A landscape with many peaks, sampled at points; each row gives a point and its height.
From any point a climber steps to the highest of the 2 points nearest to it. It stops when none of these is higher. Distance is the straight distance between rows; heights are no part of it.
Furo: [12, -8, -60, 8, -12, -11, 28, 18, -27, 7, 14, 13, -10, -35, 29, 0, -24, 24, 18, 49]  h=163
gukon: [-40, 37, 12, -52, 1, 64, -45, 4, 25, 27, -4, 3, 1, -9, -32, -24, -7, 5, -32, 0]  h=590
nupo: [-12, -36, -2, 19, -15, -8, 26, 14, -18, 9, 3, -7, 12, -13, -1, 2, -26, -20, 14, 10]  h=249
subu: [6, 60, 23, -34, 13, 27, -7, -11, 32, 46, -4, -6, -21, -4, -31, 27, 12, -35, -28, 34]  h=444
sipu: [24, 17, 26, 16, 4, -24, 0, -2, 37, -27, -5, -60, -52, 22, -13, 24, 11, -8, -35, 7]  h=451
geze: [-17, -13, -29, 22, -47, -9, -29, 4, 57, 48, -23, -16, 19, -5, -4, 37, -16, -11, -43, -1]  h=325
paga: [22, 21, 11, 45, 1, 12, 38, 20, -30, -20, -23, -4, -52, 4, 27, 6, 10, 11, -17, 28]  h=95
Roda: [22, -38, -28, 40, -2, 6, 33, -25, 24, -12, 11, -29, -3, 22, -3, 12, 7, -39, -26, 18]  h=399
Nok: [-5, -14, 3, -28, 13, 22, -6, -65, -29, 22, -3, 9, 12, 22, -23, 1, -19, 23, 13, -11]  h=582
fudi: [3, -4, 68, 15, 20, 26, 4, -1, -1, -5, 14, 0, -27, -9, 8, -11, 33, -25, 1, -22]  h=298
zif: [-10, -42, -16, 8, 21, -8, 27, -11, -45, -64, 29, -11, -45, -11, 19, -12, -4, -2, 28, -19]  h=64
dotoz: [52, 21, -43, -14, -17, 12, -5, 8, 14, 0, -27, -23, -21, 20, 1, -29, 1, -14, -26, -1]  h=408
mifi: [-31, -25, 47, 12, -18, -18, -26, 38, 21, -8, 24, 23, 49, -12, 18, 8, 9, 43, 20, -33]  h=83
deva: [22, -11, -17, -48, 30, 36, -16, -23, 31, 8, -2, -26, -1, 12, -51, -36, -21, -10, 5, 1]  h=402
zanuz: [-2, 41, 16, -47, 24, 24, -19, -22, 33, 7, 36, 36, -9, 48, 24, -19, 42, -4, 35, -24]  h=301
bik: [-83, -26, -15, 2, -2, 12, -24, -19, -3, 9, 22, 17, 58, -25, -20, 22, 10, 17, 34, -30]  h=164
nadis: [-42, -18, 14, 6, -7, -3, -11, 15, 17, 10, 46, 25, 55, -27, -4, 29, -1, 52, 49, -13]  h=124
gisez: [-27, 30, 4, -4, 23, -10, 3, -15, -7, -26, 3, 23, -4, 67, 45, -41, 53, -21, 31, -35]  h=219
let: [4, -33, 46, 12, -20, -11, -36, 30, -7, 23, 18, 4, 20, -22, 0, 27, -5, 21, 1, -19]  h=38
mumi: [18, -14, 29, -7, 10, 26, -44, -25, 17, 14, -26, -17, 9, 0, -46, -6, -3, -31, 3, 41]  h=302
Pinab: [31, 24, -18, 57, -18, 5, 14, 31, 1, 26, -28, 9, -30, 3, 19, 33, -4, -12, -18, 27]  h=106
Kesa: [-62, 6, -6, -26, 2, 24, -20, -33, -1, -5, -19, 14, 70, 6, -15, 3, 16, -5, 15, -47]  h=201
ped: [46, 22, -2, -48, -17, 12, 6, 8, 29, 17, 28, -25, -31, 33, -28, 22, 26, -23, -12, 11]  h=215
mebe: [32, 3, 29, -17, -13, 11, -18, -21, -11, 5, -19, -32, 39, 30, -41, 29, 15, -19, -6, 48]  h=267
totut: [52, -18, 13, -15, -5, 20, -1, -20, 3, 9, 10, -27, -14, 37, -26, 28, 17, -13, -20, 33]  h=240
tor: [16, -53, -11, -6, 9, 52, -7, 0, 16, 11, 3, -18, 0, -4, -19, -21, -16, -26, 12, -7]  h=492
Did: [20, 5, 9, -5, 11, -43, 4, -7, -22, -13, -10, -13, 48, 9, -22, 14, 27, -4, 8, -7]  h=293
Baga: [25, 16, -20, 11, 13, -22, 28, 8, -14, -9, -14, -8, -31, 24, -35, 45, -12, -2, 14, 9]  h=202
Gef: [33, -16, -22, -1, -22, -5, 11, 29, -3, -30, -38, -47, -30, 10, 12, -34, -7, -13, -15, -15]  h=367
fose: [-16, -3, 19, -30, 12, -15, -2, -29, 2, -14, -12, 1, 81, 16, -16, 3, 42, -30, 14, -22]  h=243
Zul: [-3, -1, -11, -28, -15, 11, -23, -23, -34, 17, -29, 31, 15, -3, 1, -12, -8, 26, 21, -41]  h=435
Kigik: [-20, 35, 23, 12, 17, 25, -26, -3, -13, 10, -31, 22, 42, -19, 14, -42, 34, -22, -11, -5]  h=460
Mefa: [15, -3, 61, 5, -2, -33, 16, 0, -8, -21, 7, -18, -5, 10, -4, 8, 15, 14, -39, -5]  h=420
Vof: [-22, 26, 34, -38, -6, 60, -22, -26, 32, 32, 1, -11, -2, -17, -15, -1, 8, -29, -17, 19]  h=500
rusap: [-18, 16, -11, -14, -10, -12, 30, -16, 3, 20, -16, -10, 14, -22, 8, 28, -36, 46, 2, 2]  h=470
zipin: [-9, -19, -5, 29, -13, -13, 39, -1, -56, -35, 10, -14, -30, -19, 18, 15, -4, 13, 31, 59]  h=5
Nozub: [-25, 35, 21, -13, 20, -15, 1, 0, 18, -7, 35, 38, 14, 43, 15, -9, 46, -17, 30, -42]  h=257
pel: [21, -7, -25, 6, -23, -14, -29, 31, 55, 11, -12, -38, 15, -42, 33, 5, -2, 19, -3, -31]  h=285
pela: [-17, -3, 24, 7, 13, 14, -18, 18, 2, 3, -25, 7, -18, -53, 31, -24, 6, 1, 14, -30]  h=339
Lovu: [-38, -5, 33, -17, 25, 25, -4, -61, -28, 9, 11, 32, 5, 56, 3, -19, 2, -9, 1, -13]  h=437
dag: [2, 14, -30, -4, -12, 5, 3, -1, 41, 20, -19, -28, -42, 10, 4, 9, -58, 29, -35, -13]  h=484
zor: [23, -12, 0, 24, 29, -17, 11, 12, -38, -59, 48, 12, -25, 10, -26, 0, -2, 11, -7, 25]  h=134
vev: [-61, -12, -3, -27, -22, -25, 3, -4, -6, 16, 36, 40, 33, -40, 46, -23, -32, 54, 27, 12]  h=335
diz: [11, -57, -6, -3, -13, 6, -25, -15, 23, 36, -6, -21, 9, 0, -25, 12, -34, -20, -20, -19]  h=400
fopu: [-17, 28, 24, -5, 13, 19, 24, 20, 9, -1, 31, 46, 4, 15, -5, -13, 8, 13, 17, -24]  h=206
sodan: [14, 10, -9, -7, 2, -32, -4, 45, -6, -4, -24, 2, -2, -6, -14, -17, -32, 9, -2, -8]  h=273
befur: [9, 17, -47, 2, -13, 10, 7, 21, 48, 10, -29, -17, -17, -3, 10, -34, -35, -5, -40, -6]  h=443
Nul: [-16, -8, -29, -8, 4, 12, 29, -17, -3, 21, -26, -12, -14, -12, -11, 0, -51, 17, -18, -16]  h=552
Nizab: [-17, -35, -38, -17, 10, 14, -47, -18, -8, 19, 12, 37, 40, -45, 20, -28, -19, 21, 42, -19]  h=260
mik: [23, 25, 43, -2, 17, -10, 28, -16, -8, -37, 10, -31, -54, 23, -7, 20, 33, 9, -42, 8]  h=494
genuk: [20, -10, -9, 13, 13, -41, 9, 30, -38, -42, 14, -3, -76, 19, -16, 35, -6, 8, -3, 17]  h=173
tugol: [-31, 21, -5, 20, 25, 6, -1, -15, -36, 10, 0, 53, 29, 8, 33, -39, 7, 17, 22, 0]  h=175
Bebu: [22, 18, 2, 12, 23, 9, 23, 47, -1, -10, 30, 23, -23, -17, 8, -7, 16, 7, 14, -20]  h=174
dup: [-8, -40, 18, 20, 14, -5, 34, -1, -47, -60, 35, -5, -43, 14, -9, 20, 33, -19, -6, 5]  h=98
sepo: [33, -4, -40, 25, -23, -4, 29, 5, -30, -36, 11, 3, -1, -17, 40, -56, 9, 3, -11, -7]  h=283
votem: [8, 0, -48, 13, -29, -6, 60, 13, -49, -22, 27, 10, -17, -11, 46, -16, 9, 30, 4, 21]  h=221
Sof: [-8, 14, 59, 19, 29, -2, -8, 11, -18, -2, -11, 31, -19, -19, 38, -7, 41, -6, 34, -36]  h=280
lis: [-37, 18, 7, -7, 1, -17, 15, -19, -35, -12, 20, 45, 33, -16, 31, -33, -26, 48, 29, 27]  h=231
Putum: [-48, 45, 37, -38, 27, 30, -6, -32, 5, 18, 18, 49, 8, 60, -1, -11, 27, -9, 6, 5]  h=359
vupe: [-11, -12, -21, -45, -25, -20, 4, 15, 15, 33, 31, 20, 7, -42, 25, -13, -43, 49, 10, 2]  h=543
pinid: [-18, 0, 22, 18, -18, 4, -22, 12, 33, 48, -2, -5, 22, -33, -2, 40, -3, -6, -45, 6]  h=358
gup: [35, 20, -24, 35, -4, -6, 31, 37, -17, 21, 0, 20, -31, -19, 12, 30, -21, 25, 16, 40]  h=123
Mopos: [-48, 38, 6, 16, 38, -22, 11, -22, -25, -32, 6, 33, 18, 35, 32, -48, 17, 5, 8, -15]  h=185
saf: [-39, -33, -15, -8, -11, -12, 31, -1, -70, -65, 3, -11, -37, -20, 34, -5, 5, 17, 27, 21]  h=31
nede: [15, 2, -8, -44, 18, 27, -45, -26, 39, 18, -6, -30, 37, 6, -52, 5, -11, -8, -8, 30]  h=346
fof: [-6, 22, 23, -8, -7, 4, -13, 18, 38, 38, -9, -13, 7, 3, -42, 39, 17, -21, -23, -2]  h=401
diru: [14, -21, -28, 17, -24, -42, -10, 35, 13, -4, -46, -27, -1, -4, -1, -9, -28, -24, 10, -12]  h=321
nud: [-18, -33, -23, -35, -13, 12, -48, -29, -16, 31, -13, 14, 32, -39, 34, 17, -7, 35, 29, -38]  h=338
kidub: [44, 0, 16, 30, 17, -43, 19, 2, -8, -31, 18, -2, 34, -2, -20, 20, 38, -29, -4, 27]  h=251
bepeb: [41, 37, -6, 26, 29, -53, 11, -7, 8, -11, 6, -9, -11, 2, -29, 42, 2, -28, -14, 22]  h=223
Zuri: [4, -15, -15, -11, -25, -18, -30, 32, 24, 26, 1, -3, -8, -36, 24, -2, -46, 55, -8, -29]  h=362
losap: [-30, 12, -7, 8, 11, 27, -43, 19, -7, 7, -51, 19, 20, -50, 4, -46, -1, 4, 12, -12]  h=398
Zadak: [-14, -24, 6, 33, 12, 19, 35, -21, -29, -22, 11, 7, 35, -3, -2, -17, 3, -46, 11, 4]  h=304
tedu: [-59, 56, 20, -29, 14, 35, -49, -1, 12, 11, -19, 23, 10, -13, -12, -30, 31, -29, -7, -10]  h=537
duri: [9, 5, 52, 20, 17, 4, 18, -7, -13, 3, -13, 6, -3, -1, -15, 26, 20, 0, -4, 12]  h=355
kirek: [35, 19, -3, -4, -29, -16, -28, -18, 29, 37, -38, -15, -21, 29, -31, 26, -21, -10, -27, 33]  h=396
bir: [13, -39, -54, -2, -25, -15, -37, 15, 25, 36, 5, -7, 22, -3, -14, 31, -41, -4, -21, -2]  h=334
von: [42, 0, -27, 20, -3, -18, 22, 67, -2, -9, 17, 15, -9, 13, -22, -9, -4, -8, 14, 4]  h=220
sufat: [45, -27, -59, 6, -22, -39, 28, 29, -27, -46, -18, -23, -19, 1, 22, -37, 0, -1, 3, 8]  h=317
vir: [13, -43, -27, 35, -2, 25, 40, -14, -16, -39, 36, -12, 5, -3, 3, -36, -10, -37, -10, 13]  h=353
digi: [10, -11, 8, 48, -26, -17, 30, -7, 41, -30, -6, -52, -22, 37, 6, 34, 0, -15, -29, 14]  h=425
gubon: [24, 15, 12, 3, -13, -41, -8, -10, 36, 11, -45, -31, -47, 23, 10, 40, -15, -11, -16, 14]  h=421

Call two points neighbours if one is among the 2 nearest of the other. Go from one point of each pair to the other, from neighbour to neighbour, staying as high as possible. Name the lowest point that can't be avoided.
Nok and vupe => tugol
Did and mik => let
Nul and vupe => rusap
tor and gukon => geze

For each start below, name the point where the climber stops.
Zadak => mik
totut => tor
Furo => Nul
let => gukon
Mopos => Nok
geze => gukon
sodan => Nul
fopu => Nok
saf => Did
Sof => gukon
mifi => Did
